Each row is a point on a landscape with many valleys, with its height.
From any point a ball takes the steepest step (drop divided by distance) to one of its 2 nearest points. It stops when none of these is lower. Distance is the straight distance between rows; heights are no part of it.
nik: [136 131 122 154 143 101  80 123 121 103 125 189  91 159 128 103 140 160
 119 134 145 131 132  92 143 132 148 139 117]  height 379
fov: [146 154  89 138 141 157 126  93  75 139 110  50 178  81 117 131 106 102
 125 134 109 100 115 154 125 145 126 118 107]  height 430
lun: [196 127 127 107 132 195 144 122 146 142 118 114 154 129 126 156 121  83
 138  82 135 109 148 136 131 134 167 196 131]  height 236
ses: [166 139 105 135  94 137 136 153 137 108 162 106 121  86 124 128 111  91
 110 126  90 131 150 100 148  75 115  68  89]  height 133
Sen: [121 112 144 135  96 164  95 111 157 134 212 164 110 182 130 134 130 148
 145 127  90 124 168 109 175  57 118  67 112]  height 308
Mak: [139 135 100 183 101 129 138 116  52 110 107 122 147  99  86 109 147 146
 108  90 132 125 122 122 173 135 124 145 140]  height 226
nofa: [123  95 163  77  85  90 155 143 147 115 125 172 108  99 155 128  84 126
 102 147  77 104 128 120 121 122  36  89 116]  height 234
bopa: [145 103 116  94 118 173 160  91 128 161 113 172 134 134 124 135 136 114
  93 131 145 158  98 124 141 127 169 141 131]  height 380
mefi: [ 87 133 107 139 132 163 190  77  69 157  63  98 163 194 109 123 124 138
 106 110 126 124 111 155  91 116 217 166 141]  height 141
lema: [ 93 111 122 159 117 170 104  79 121 142 139 105 140 236 110 128 136 164
 161 104 146  71 139 130 122 112 173 101 109]  height 438
kuro: [180 125 104  90 162 178 111 116 142 144 125 152 156 141 129 176 104  87
 126 109 135 136 172 120 153 147 168 232 109]  height 192
ribit: [132 132 142 136 120  71 132 159 124  93 139 150  78 135 148  67  98 145
 122 154 127 109 145 153 112 124  83 104  90]  height 122
zif: [ 83 135 133 164 136 107 142 134 140 139 112  66 142 129 136 168 172 123
 133 135 120 139  91  99 113 117 144  67 158]  height 156
Vamub: [113  90 117 152 117 176 106  89 174 137 129 133 141 183  89 169 171 149
 148  96 166 127 123  92 126 110 165 147 138]  height 328
lilet: [135 127 100 130 131 120  79  98 112 106 152 225  90 193 117 120 115 157
 114 152 136 135 150  93 147 130 144 164  74]  height 402
Zil: [182 122 129 122 114 142 132 129 139 121 140  73 145 119 129 138 101 105
 142 119  89  80 182 119 115  96 113 128 102]  height 311
Tetub: [125 111  93  69 174 145 141 102  96 149 117 151 164 101 155 146  95  94
  94 151 117 150 106 140 139 174 151 150 107]  height 315
zaret: [127 114 120 116 100 174 182  85  84 159  80 137 169 176 114 135 131 106
  93 102 126 140 112 172 100 107 179 170 167]  height 200
kap: [126 147 159 159  95  94 155 162 115 111 113 131 106 118 111 114 178 132
 114  84 145 141 104 135 100 106 128 119 175]  height 138
nopa: [106 133 123 142 137  84 116 153  75 109 110 103 117  87 136  80 113 138
 119 132 149 126 117 176 137 185  73 100 130]  height 219
lagim: [121 100 169  62 107 118 107 129 152 119 144 147 137 101 159 151  64 147
 135 163  80 105 170  96 139 124  28  90 122]  height 263
desar: [170  86 133 159  94 128 108 126 195 101 142 175 103 168 125 149 167 144
 127 114 148 130 134  73 113  67 166 151 135]  height 397
zuro: [123 144 132 119 114 134 115  93  70 134 159 140 124 148 132  94 100 128
 128 149  97 110 142 134 150 130  86  58  84]  height 194
neso: [114  93 103 181  90 183  95  68 128 119 140 139 146 203  90 165 124 166
 156 113 136  88 162  99 147  98 153 104 109]  height 390
rit: [ 80 131 156 133 140  97  94 153 198  74 136 134  93 129 154 142 104 114
 108 160  53 134 194  98 158 111  63  50 117]  height 216
befom: [117 137 167  96 127 116 134 118  82 162 170 145 124 162 140  93  83 137
 150 147  97  99 138 178 121 135  97  78 115]  height 228
gozun: [104  81 115 157  89 154 124  45 122 144 129 126 155 163 125 169 140 144
 121 132 106  86  90 110 135  99 118  59 147]  height 215
bereb: [105 123 146 177  92 184 137 126  95 160 148 112 139 112  69 146 187 174
 104  85 157 157  93  51 175  89 193 115 141]  height 585
sugog: [195 136  84 120 143 117 140 131  77  90 108 118 175  76 133 127  74  86
 100 137 106 138 167 151 146 144 151 183 113]  height 373
Lim: [102 133 120 150 143  91 152 142 104 132  90  57 140 112 136 136 159 122
 127 146 126 144  64 160  88 133 109  85 144]  height 97
miton: [146 116 128 103 127  81 119 184 136  81 127 149  80  78 157  87  68 140
 100 145 134 121 166 158  95 150  58 137  88]  height 100
Kagab: [101 135  93 136 173 109 109 150  88 114 115 104 155  72 124  92 123 132
 117 150 175 149 119 167 127 206 104 146 123]  height 239
das: [141 140 155 151 108 107 106 168 158 105 170 131 107 127 136 115 133 123
 160 117 115 104 179 119 134 100  96 155 108]  height 401
gafu: [133 126 167 106 147 100 117 213 182 126 152 130 106  91 151  85 105 109
 162 148 132 131 162 143 112 136 101 148 136]  height 675
lived: [108 142 132 140 127  85 152 157 110 123  82  96 136  94 122  98 143 122
 119 135 161 152  70 195  74 165  96 129 148]  height 56
mumon: [117 140 123 124 104 135 141 117  65 159 119 176 128 131  93  78 144 147
 127  81 141 128  94 132 145 131 126 124 160]  height 325
nin: [134 122 125  69 166 138  97  91 187 146 157 143 119 168 169 146  92 119
 154 187 139 110 151 116  99 134 135 142  85]  height 536
sozov: [109 129 187 130 127 117 101 112 141 127 121 107 121 151 143 143 144 144
 176  91 128  65 152 167 115 168  66 147 162]  height 265
Lom: [124 164 166  93 129 129 111 140 116 151 174 156 117 170 165  98  78 140
 187 153 115  78 191 164 111 139  95 180  74]  height 250
vukuz: [122 152 110 177 101 156 112 143 102 116 147 105 132 109  85 155 159 168
 118  91 139 147 119  59 178 109 157  87 138]  height 556
Gidos: [108 117 174  72 120 189 142 112 145 179 158 120 144 134 135 153 134 107
 163  88 120 108 127 155 138 124  79 114 174]  height 461
Tatez: [138 151  88 146 143 101 147 134 100  95 109 137 115 154 111  91 104 140
 100 151 136 166 134 112 137 122 225 156 110]  height 260
zor: [153 143  85 127 135 149 128 154 112 118 117 163 161  87  89 114 123 111
 111 112 144 187 133 116 181 152 189 196 139]  height 165
viz: [172 134 110 105  91 186 150  94 105 162 169 178 141 121 122 135 106 108
 105 121 108 127 133 103 175  78 146 116 111]  height 394
gadat: [176 127  92 117 159 152  85 103 150 119 148 134 136 134 138 156 110 110
 133 147 124 113 179 107 133 137 148 181  97]  height 145
Gis: [130 116 149 150  78 125 141 124 149  97 139 145 119 122 114 161 165 119
 103 111  95 154 103  80 159  76 111  68 165]  height 211
Zalid: [114  70 104 180 112 150  77 107 135 114 103 155 140 152 100 170 171 156
 129  90 149 116 122  69 158 112 131 128 153]  height 275
risu: [129  94 125 108 118 185 161  94 156 148 117 190 132 158  90 142 144 122
 103 109 157 178 106  89 138 100 220 168 143]  height 412
nuf: [130 117 130 148 105 136  88  88 105 130 139 176 135 185 129 143 131 153
 158 113 127  78 157 135 150 148  86 151  95]  height 337
sisin: [143  93  96 145 104 154  92  95 101 119 110 188 123 110  95 132 150 159
 117 111 152 132 131  68 168 127 130 151 131]  height 229
Ditis: [ 89  85 147 138 133  63 134 147 187  98  99 152 103 111 146 158 163 113
 103 140 111 163  70 105 109 121  96  77 166]  height 305
Bino: [125 140 175  81 115 125 149 125 128 155 160  94 126 145 153 102  88  97
 150 153 107  96 136 171  86 101  90  89 123]  height 262
vis: [168 116 126 109 106 116 149 134 174 106 118  87 146 105 145 159 119 111
 138 140 107  94 120 119  99 103 110 114 129]  height 349
Votap: [177 148 136 154  81 124 159 160 108 101 139  90 133  80 110 124 140 106
 120 100  95 121 139 121 136  73 122 100 127]  height 94
lusez: [103  96 172  61 149 165  80 118 200 160 185 172 126 140 159 174 122 133
 175 152  99 111 167 106 123 113  91 121 126]  height 341
ledi: [108 147 119 166 104  87 167 189  89 109 117 104 143  46 118  83 139 118
 112 142 142 176  90 179 101 135  86 100 136]  height 27
vefu: [144 166 121 102 152 128 155 126  89 139 134 149 133 137 135  96 101  98
 120 124 130 132 165 178 138 162 167 175 117]  height 767
tarak: [133 131  73 163 171  75 110 120 130  84  94  87 138  97 129 139 143 128
 104 147 150 127 128 126 118 162 116 119 148]  height 166
fite: [ 96  99 175  99 159 103 112 135 217 146 130 120 108 133 156 146 131 133
 141 141 124 137 106 127 110 139 107  99 167]  height 253
Bidam: [156 119 110  61 159 149 105  84 154 132 124 173 132 152 158 203  87 139
 124 162 136 118 153 118 100 183 120 193  98]  height 583
bidin: [139 135  99 113 170 127 145  95 110 127 123 115 145 184 114 114 104 105
 116 138 138 157 147 135 113 130 229 161 114]  height 270
tev: [130 114 129 149 118  93 109 156 127  96 125 168  92 119 127 113 151 133
 106 114 128 145 126  93 144 118  98 135 128]  height 357
nozis: [129 114  89 127 160 126 115  51  79 121 103 167 152 168 116 159  86 122
  92 142 126 122 151 109 148 152 164 164  95]  height 176
Fiz: [ 97 114 155 114 108  86 162 145 139 124 122  80 131 110 156 133  87 110
 115 152  75 133 125 140 105 108  83  33 116]  height 54
Tuva: [118 125  91  89 148 119 171 104 123 143  81  98 145 144 150 136 106  98
  91 155 129 152  68 166  89 152 177 141 122]  height 261
mapa: [159 102 167  33 121 134 165 116 151 152 139 141 125 121 172 134  59 123
 148 156 117  84 125 152  65 133  83 132 121]  height 724
rafin: [141 137 112 117 172 146  85 103 127 133 125 119 145 147 112 142 120 127
 157 118 142 108 155 120 142 190 144 191 100]  height 188
Ter: [132 101 156 140 147  78  83 131 190  94 149 180  65 186 182 157  95 174
 127 164 129  88 160 124  78 125 103 163 110]  height 483
bek: [105 132  80 174 160  71 115 159 136  88  90  86 120  85 135 113 129 115
 109 165 152 186 108 128 120 154 117  99 116]  height 136
pif: [108 160 169 151 112  75 117 139 101 111 157 159  90 201 155  74 108 160
 155 126 128  91 155 157 123 116 103 103 100]  height 153
domev: [117  96 118 154 103  95 106  74 136  90 116  83 122 186 148 174 112 134
 112 160  94 100 115 130 102  96 116  51 118]  height 83
Saz: [158 128 119 157  90 173 119 114  99 170 158 109 168 134 111 144 126 111
 140  92 114  83 147 124 168  98 106  94 130]  height 400
zut: [ 94 129 152 166  81 197 135 140 123 164 123 100 124 140  63 158 184 184
 149  71 158 164 105  84 151  89 195 145 163]  height 614
Rume: [134 154 134 118 153 141 170 178 121 166 137  90 160  58 124  93 141  99
 137 133 146 178 105 185  99 150 118 113 137]  height 269
big: [139 110 150  42 116 207 113 106 139 194 159 145 152 115 140 154 117 119
 157 107 125  98 133 128 139 136  84 143 126]  height 491
kibe: [207 126 101 159  87 119 178 115  86 105 103 144 151 135 106 127  97 105
  91 109 111 119 130 134 112  93 151 148 128]  height 326
Patud: [112 149 120 113 134 161 198 140  97 178 106  82 162  81 113 116 155 118
 128 129 131 155  72 177 132 138 133 104 154]  height 241
rogiv: [ 83  99 145 116 140 118 122 105 192 146 105  87 141 142 164 182 156 116
 133 145 108 136 103 110 103 134 121  80 178]  height 214
Domab: [174 157 129 167 100 104 132 179 132  93 120 125 133 102 120  92 140 118
 149  92 162 130 141 162 119 139 133 187 145]  height 84
Nusu: [154 100 135  78 106 111 148 125 152 120 141 199 103 102 151 117 105 110
  89 157 109 136 114 106 124 121  89 107 107]  height 208
Dosig: [126 123 195 110 120 142 101 143 161 153 184 173 111 167 162 130  98 155
 193 143  95  69 175 143 109  98  87 178 115]  height 284
Panid: [171 124  90 140 150 108 134  88 101 106 113 134 154 187 126 150  78  96
  99 143 124 121 164 128 119 124 187 202  98]  height 225
Komut: [111 131 152 152  95 111 151 138 126 118 132 158 120 116 110 125 182 146
 128  93 134 162  80  82 127  79 149  91 169]  height 171
vekof: [101 126  96  82 173 151 145 128 123 174 102 146 125  81 136 122 129 108
 102 154 157 175  93 135 151 189 158 129 130]  height 340
bam: [ 81 142 173 120 162 101 112 132 147 139 147  60 136 135 145 116 132 121
 179 116 131 100 153 167 109 180  83 120 154]  height 303
Tol: [133 162  87 118 159 151 160 136  86 130 152  99 176 102 114  83  99  87
 111 131 134 160 140 158 141 151 190 158 128]  height 778
Mefal: [ 99 129 191 101 147 104 106 157 136 140 154 172  88 127 147  82 128 150
 153 141 141 132 125 163 125 175  77 124 143]  height 150
tib: [114 145 162 142 143  91  86 124 130 103 151 132  80 211 168 107  92 159
 168 159 104  72 181 135 110 130  92 109 101]  height 189
vav: [123 163 105 156 157 140  78 146 123 118 125 128 128 117  97 108 173 134
 160  87 179 131 148 106 185 159 166 185 143]  height 164
Git: [102 171 146 151 149  98 117 167 121 117 133 146 105 145 114  63 157 158
 159 110 159 140 125 147 137 155 140 143 154]  height 106
kura: [154 127 101  99 177 100 138 100 164 124  92 101 135 143 157 144  90 101
  98 161 134 129 110 152  83 149 179 157  98]  height 232
seza: [160  75 144 123  90 157 138  85 170 137 123 128 134 175 136 177 122 128
 145  99 131  88 113 141  80  91 113 146 138]  height 363
lidu: [137 144 140 142 113 118  98 158 139 105 161  66 125  94 127 118 119 104
 145 137  85 122 176 114 165  92  81  57 111]  height 177
lupo: [ 92 161 168 194 121 101  82 152 108 109 134 123 111 128 112  91 186 153
 160  73 139 117 137 134 171 158 117 128 162]  height 139
Bato: [101 148 189 183 114  99 108 143 136 113 163 104 128 161 114 113 157 128
 174  86 104  85 170 138 164 137 109 106 161]  height 183
medut: [103 167 105 186 143 133 134 175 122 116  84  64 159  64 101 153 179 141
 119 128 164 175  81 129 126 141 144 135 153]  height 444
nel: [108 150 144 120 152  89 157 187 151 126 155 132  94 102 131  70 124 130
 127 139 160 172  98 171  90 125 145 121 130]  height 656
rares: [117 130 121 132 156 121  94 125 139 119 136  96 136 116 150 135 151 125
 155 129 143 129 133  98 155 135 111 107 117]  height 267
nuvog: [132  97 181 114  97 163 131 119 186 151 167 151 115 185 152 151 118 143
 167 105 127  84 156 153  96  93 113 172 142]  height 321
bizor: [101 114 163 121 136  75 123 207 190 108 121 116 128  54 147 114  90 113
 138 147 105 134 169 149 120 141  45 133 155]  height 685
terep: [168 116  83 124 136  82 139 134 157  82  92  92 124 102 140 149 112  98
  90 167 143 141 107 127  93 135 169 144 116]  height 201
kabes: [ 78 118 162 112 151  63 109 155 117 123 125 110 110  93 147 109 104 154
 128 140 146 119 119 176 103 215  54  99 137]  height 199
lazo: [109 130 125 133 104  70 153 170 170  82 106  76 103 105 153 125 113  86
  94 154  92 164 128 119 121 103 105  26  86]  height 96
zage: [106 122 142 117 136 123  82 121 159 102 182 144 102 155 149 133 121 132
 128 147  66 121 170  91 161  92  89  67  95]  height 258
Tese: [153 108 175 106 127 125 114 168 205 129 182 172  72 131 166 112 128 142
 136 147  97 144 150 102 121  59 121 130 118]  height 446
fum: [115 101 165  95 122  86 145 151 187 128  97 140 119  89 161 150 120 112
 112 141 106 132  76 133  90 140  87  85 178]  height 281
sel: [160 107 141  28 123 168 177 104 166 167 128 115 139 137 162 146  81  93
 128 129 122 122 101 160  93 131 125 151 129]  height 710
nolu: [144 122 148  65 152 159 133 119 173 167 116 109 133 111 163 147 131 106
 157 130 147 119 116 135  91 136 121 153 145]  height 692
zisok: [100  71 172  67 134 144 112 110 178 153 145 152 139 119 159 165  97 130
 149 151  85 107 136 109 142 122  64  94 153]  height 299
naku: [ 88 125 102 176 148 150 117  90 142 131 109  53 150 149 110 182 190 150
 128 132 148 126  82  76 122 118 178  78 155]  height 220
lipob: [ 65 146 104 141 155 135 134 122 113 132  98 109 105 131 107 134 176 184
 114 143 144 176  51  97 135 125 192 108 154]  height 387
neke: [191 148 129 124 108 160 131 149 145 131 151  91 143 123 115 132 120 100
 137 100 128 109 155 129 126  94 144 163 143]  height 273
todak: [109 127 149  89 121 129 192 104  86 166 106 148 126 134 136 103 137 120
 110 142 135 134  69 182  86 147 122  98 149]  height 271
Rer: [148 129  96 142 127 160 115 129  70 122 103 164 140  95  80 111 144 145
  99 100 148 151 138  99 185 131 158 177 130]  height 193
vogid: [164 118 147 123 114 132 110 159 188 123 171 187 105 100 139 145 137 134
 157 125  99 111 163  92 139  96  96 163 126]  height 424
vif: [137 121 119  98  99 127 152 125 108 134 141 185 102 127 157 101 111 117
  87 158 102 143  96 119 147 107  97  55  90]  height 184
lovoz: [ 88 127 138 105 179  99  92 122 124 136 135 139 103 122 148 101 104 159
 156 159 171 136 134 147 115 199  79 140 138]  height 174
zed: [107 137  79 144 120 160 203  84  60 157  80  91 170 146 104 127 137 135
 101 123 109 104  84 151 109 105 190 117 140]  height 80
migez: [112 138 104 117 174 144  93 105 121 158 126  86 152 119 126 143 144 121
 149 123 160 120 128 124 144 177 136 143 138]  height 230
zoli: [134 131 140  96 121 143 191 100  77 158 102 151 138 166 134 105 107 110
 110 131 129 116 106 197  84 125 159 143 152]  height 242
sisi: [103 164 115 125 135 193 185 131  65 174 100  79 168 118 105 129 173 126
 114  97 117 139  98 164 127 131 152 165 152]  height 198
Dur: [146 125  82 186 100 110 143 127  65  98  58  95 161  95  92 125 166 151
 103 112 137 123 119 123 121 128 142 157 154]  height 231
Lasig: [141 110 107 156 101 115 128  70  91 121 126 105 134 179 120 157 113 133
 123 134 106  74 120 120 118  91 126  85 109]  height 146
Bepe: [117 136 121 131 118 128  76  88 104 115 171 211  92 200 144 132 113 154
 151 168 111  97 167 127 143 136  95 145  63]  height 374
zer: [ 78 146 108 110 173 152 131 137 117 159 116 132 119  97 118 111 166 145
 128 139 173 188  83 112 143 144 171 115 153]  height 364
Gep: [134 125 163 141  95 100 106  98  92 108 120 140 116 161 130 122 139 157
 142  94 129  63 156 147 131 153  63 138 140]  height 301
reb: [114 144 122 178 125 135 149 106 146 128  93  69 134 161 103 179 167 152
 121 127 157 151  81  88  97  82 204 112 131]  height 274
kem: [141 160 151  75 160 156 136 157 157 163 144 117 120  99 143 102 147  98
 153 111 148 144 140 160 120 146 125 177 144]  height 676
posa: [122 132 112  97 173 133 135 169 136 135 124  90 149  52 145  93 118 110
 125 158 151 171 121 178 110 190 116 138 131]  height 259
mos: [114 160 126 159 143 126 103 148 105 134 158  93 128 100 123 127 145 121
 116 120 105 143 135 106 173 121 111  58 114]  height 222
vofin: [142 154 137 157 116 147 143 117 100 129 132 115 120 169 114  99 139 116
 154 104 147 121 126 156  99 104 189 142 126]  height 295
bubo: [132 160 105 151 129 172 166 161 109 136 101  90 158  61  89 148 159 118
 109 113 153 167  86 108 152 121 177 143 151]  height 468
regem: [ 93 130 101 163 143  69 144 204 162  94 130  90 106  67 120 101 135 109
 108 155 128 213 111 137 114 139 106  61 121]  height 154
vipo: [107 109 155 148 122  86 107 138 211  56 122 108  87 130 148 169 114 109
 106 144  63 131 167  93 117 101  95  73 136]  height 185
gekav: [139 127  74 170 149 107 103 109 101  83  62  92 144 103 107 148 156 146
 111 120 152 111 109 111 130 157 141 169 137]  height 197
mafe: [142 158 169 157  96 112 131 192 132 116 111 136 128 101 115  89 171 129
 151  64 150 122 123 155 135 133 100 167 179]  height 107
zul: [ 86 147 112 137 158 144 115 165  91 147 163 103 154  74 113  85 152 126
 131 149 154 182 106 118 188 161 121  94 129]  height 799
Sur: [114 165  86 143 162 174 136 159  62 131 138 116 161  65  98  76 138 125
 111 134 142 158 118 135 166 162 157 140 137]  height 788
senuf: [ 91 114 113 114 116 122 140 136 125 155 145 107 140 110 155 122 108 108
 108 173  80 123 101 103 125 135  94  20 100]  height 99
Veta: [124 150 142 113 160 115 136 194 157 153 156 111 122 110 136  65 120 109
 177 129 164 146 147 187  93 148 141 145 127]  height 665
Purof: [111 105  81  90 151 169  88  56  86 152 121 184 148 166 125 173 110 133
 106 175 126 123 136 106 162 166 135 158  84]  height 120
bug: [ 67 126 147 110 111 135 161 107  69 179 101 158 112 148 121  91 158 149
 128  99 148 129  75 161 119 153 109 114 184]  height 300
piz: [136 109  86  85 143 147 162 130 118 144  81  96 168  76 151 147 100  89
  89 162 126 152  86 161 114 165 132 153 125]  height 288
bidib: [146 110 166  97 125 130 109 116 139 151 146 210 102 159 154 114 131 144
 131 126 134 101 151 137 124 132 111 179 108]  height 618
bev: [ 87 149 101 137 123 188 203 118  77 180  63  93 155 122  99 160 169 170
  94 113 117 142  63 137 120 102 179 140 145]  height 143
notuf: [115 103 142 161 100 165 128 137 173 125 155 166 116 175  92 145 171 160
 149  88 160 146 112  90 135  81 176 136 149]  height 365
feka: [ 88 149 111 172 163 103 123 144 115 129  66  69 114 109  97 136 189 169
 124 126 172 159  85 111 116 129 180 123 179]  height 416
gadiv: [118 163 166 123 133  86 121 182 121 123 159 169  94 137 150  51 144 148
 172 110 144 111 156 172 132 161 114 157 119]  height 127
dufir: [112 118 152 157 126  70 106 173 176  90 107 129 109  89 133 142 162 121
 102 110 116 149 119 118 141 138  77 110 163]  height 331
Ful: [100 130 142 163 145  66 147 194 185  96 107  64 112  96 144 125 117 102
 124 158 100 180 141 137  94 132  97  62 122]  height 129
kipok: [110 135 127 119 160 124  70  92 161 135 147 136 116 208 151 141 119 151
 150 158 153 107 151 116 127 138 126 130  98]  height 508
zoka: [124 142 173 126  95 198 157 119  99 179 149 123 147 161  95 114 155 127
 164  69 132 109 128 150 143 127 141 140 152]  height 389
Bul: [114 116 116 111 121 117 133  90  95 153 161 148 118 145 145 116 117 113
 110 160 104 127 104  95 138 110 130  37 121]  height 147
fel: [ 97 117 180  90 163  92 100 168 176 105 142 122 115  83 153 140 104 147
 158 141 101 100 176 136 135 147  46 142 133]  height 696
rezo: [ 87 149 156 156 130 105 110 188 109 105 163 135 107  91  93 110 158 141
 115 125 115 184 131  98 184 138 112  59 145]  height 257
gugev: [157 132  92 124 145 161 150  93  89 121  92  85 173  93 115 155  92  92
  90 117 112 108 158 150 149 153 149 168 112]  height 399
ves: [149 136  68 158 130  90 167 125 112 114  75 118 117 107 134 122 125 126
  71 163 131 167 103 118 112 118 191 137 120]  height 233
lib: [160 108 111  91 135 147 130  85  87 148 119 179 135  99 121 130 123  97
  96 128 111 128 128 133 159 147 123 145 113]  height 345
zunun: [145 150 117 169 110 122 126 113  86 110 116 105 133 148 102  96 130 135
 125 109 130  99 146 122 133 114 158 145 116]  height 264
miga: [149 146 113 132 100 159 166 119  74 166 139  89 175 103 109 114 126 103
 116 109  95  87 118 143 138 116 115 100 124]  height 437
Komas: [140 124 162 133 100 147 132 113 103 152 141 146 154 133  98 112 159 123
 145  72 140 100 124 142 136 132  94 147 157]  height 355
suv: [144 145 124 145 146 178  93 156 165 144 157 104 148 137 111 137 170 124
 191  87 158 129 143 106 158 136 153 184 139]  height 206
mola: [169 108 108 141  76 125 166 101  95 117 105 155 143 107 120 143 129 117
 106 103 111 115  95 109 139  92 124 123 121]  height 294
dage: [152 142 125  81 146 135 126 132 114 147 143 144 136 112 132  93  80 105
 146 159 136 122 153 155 122 153 107 143 108]  height 755
bobi: [141 117 140 143  74 173 117 119 120 157 189 147 149 142 125 137 130 128
 131 103 106 124 132 100 178  64 133  86 124]  height 356
dozo: [147 114 129  61 148 141 136 101 123 152 130 102 143 130 150 154  69 114
 142 158 112  89 144 144 105 157  84 124 111]  height 740
dode: [124 118 166  85 109 187 156 100 117 201 152 128 143 164 133 117 133 113
 177  85 126 103 137 184 101 108 118 131 146]  height 427
zek: [173 128  75 113 167 136 113 150 145 123 133 144 142  67 131 129 117  95
 112 135 154 163 137  99 158 148 155 182 111]  height 137
gup: [164 125  87 121 156 110  89 120 144  97 111 142 113  92 140 150 109 128
 125 157 141 132 148 103 141 161 115 168 103]  height 108
vur: [189 135  86 147 123 101 169 137  93  91  89 125 156 112 101 131 102  94
  88 112 120 152 139 142 138 116 185 187 118]  height 352
nafil: [136 145  69 156 135 187 164 119  76 142  99  80 191  77  88 162 154 136
  97 123 118 138  87  89 155 117 181 144 134]  height 496
lisad: [115  98 162 115 142  92  88 155 198 118 156 201  63 157 184 132 127 147
 116 176 106 123 150 116  96 103 109 138 114]  height 467
vuf: [ 89 174 138 153 142 124 115 162 128 127 122 125 105 111 111  98 183 160
 159  86 178 169 119 114 147 136 189 157 166]  height 132
fesek: [142  85 158 117  99 111 137  95 183 116 119 114 132 144 145 186 122 119
 130 128 105  93 112 126  87  97  85 108 157]  height 383
zim: [131 127 134 102 146 103 152 163 125 134 135 180  93 111 130  74 122 108
 108 153 156 181  86 155 122 144 127 110 111]  height 648
fof: [107 130 180 182 123  87  85 147 163  96 129 130 117 157 138 135 160 154
 189  77 122  84 175 136 149 166  90 165 160]  height 227
nep: [117 163 133 161 108 165 141 151 125 136 100 101 123 118  72 144 171 162
 125  90 170 176  99  85 118 109 227 174 168]  height 639
nurob: [161 146 123 168  94 110 149 174 104 115 128 108 137  63 120 103 137 118
 115 115 126 150 129 158 128 125 102 135 148]  height 57
senug: [157 125 122 143 102 137 105 116 122 103 153 165 112 148 118 123 126 133
 130 106 108  92 161 120 165 108 100 145  88]  height 371
feno: [146 162  98 166 101 121 148 115 136  97 122  70 121 156 112 146 128 130
 105 143 127 154  97  96 109  76 194  91 118]  height 314
togu: [143 128 142 108 149 126 145 124 128 152 150 219 100 140 130  94 139 120
 122 134 142 152 115 126 148 126 129 137 113]  height 636
puzi: [167 103 105 161 133 116  86 110 182  91 139 164  98 193 130 145 132 140
 136 117 137 105 163 102 113  92 168 179  89]  height 425
bame: [165  82 133 162  58 103 134 108 144  97 112 157 119 120 117 155 146 113
  99 105 117 118 104 110 129  87  76  99 146]  height 255
Buro: [162 117 126  84 127 130 101  94 130 114 133 198 107 166 147 152  83 140
 136 165 143  84 169 134 112 150 117 198  96]  height 600
rugor: [109 174 117 165 130 127 144 137  99 128 114 101  97 155  72 118 158 181
 145 130 174 179 109  98 117 115 252 136 140]  height 657
Mume: [141 147 141 116 120  92 105 131 118 105 160 140  97 171 159 127  61 167
 162 172 101  69 205 148 108 159  82 150  60]  height 223
Dipif: [136 146  79 174 130 156 144 121  74 131 114  91 138  98  95 131 146 136
  97 130 117 157  94  71 173 100 164  95 117]  height 528
puref: [116 108 117 156 119  83 133 112 179  83 117  98  96 152 152 171 127 126
 107 136 108 139 118  94 114  97 129  57 119]  height 140
lopub: [153 100 123  81 138 156 103  83 189 147 126 159 128 179 151 188  99 122
 123 141 148 127 142 134  94 122 162 166  94]  height 561
lide: [172 118 102 102 151  95 122 162 162  90 123 151 109  71 145 108  94 102
 110 171 137 144 142 125 123 146  87 145  87]  height 81
Dova: [103 136 140 143 153 122  83  82 125 136 128 142 111 227 114 105 125 159
 173 121 159  89 145 138 116 134 157 141 107]  height 478

For each start below, name the point where the ball stops.
seza: lide
nep: terep
big: zed

Call two points neighbours if one is among the 2 nearest of the other. Go from one point of each pair to the other, from neighbour to neighbour, staying as low as possible. Name the highest point that can't be avoided.
lide and zif: rares
Fiz and bek: regem
Fiz and lide: Dur
zed and sozov: Rume
Purof and terep: bidin
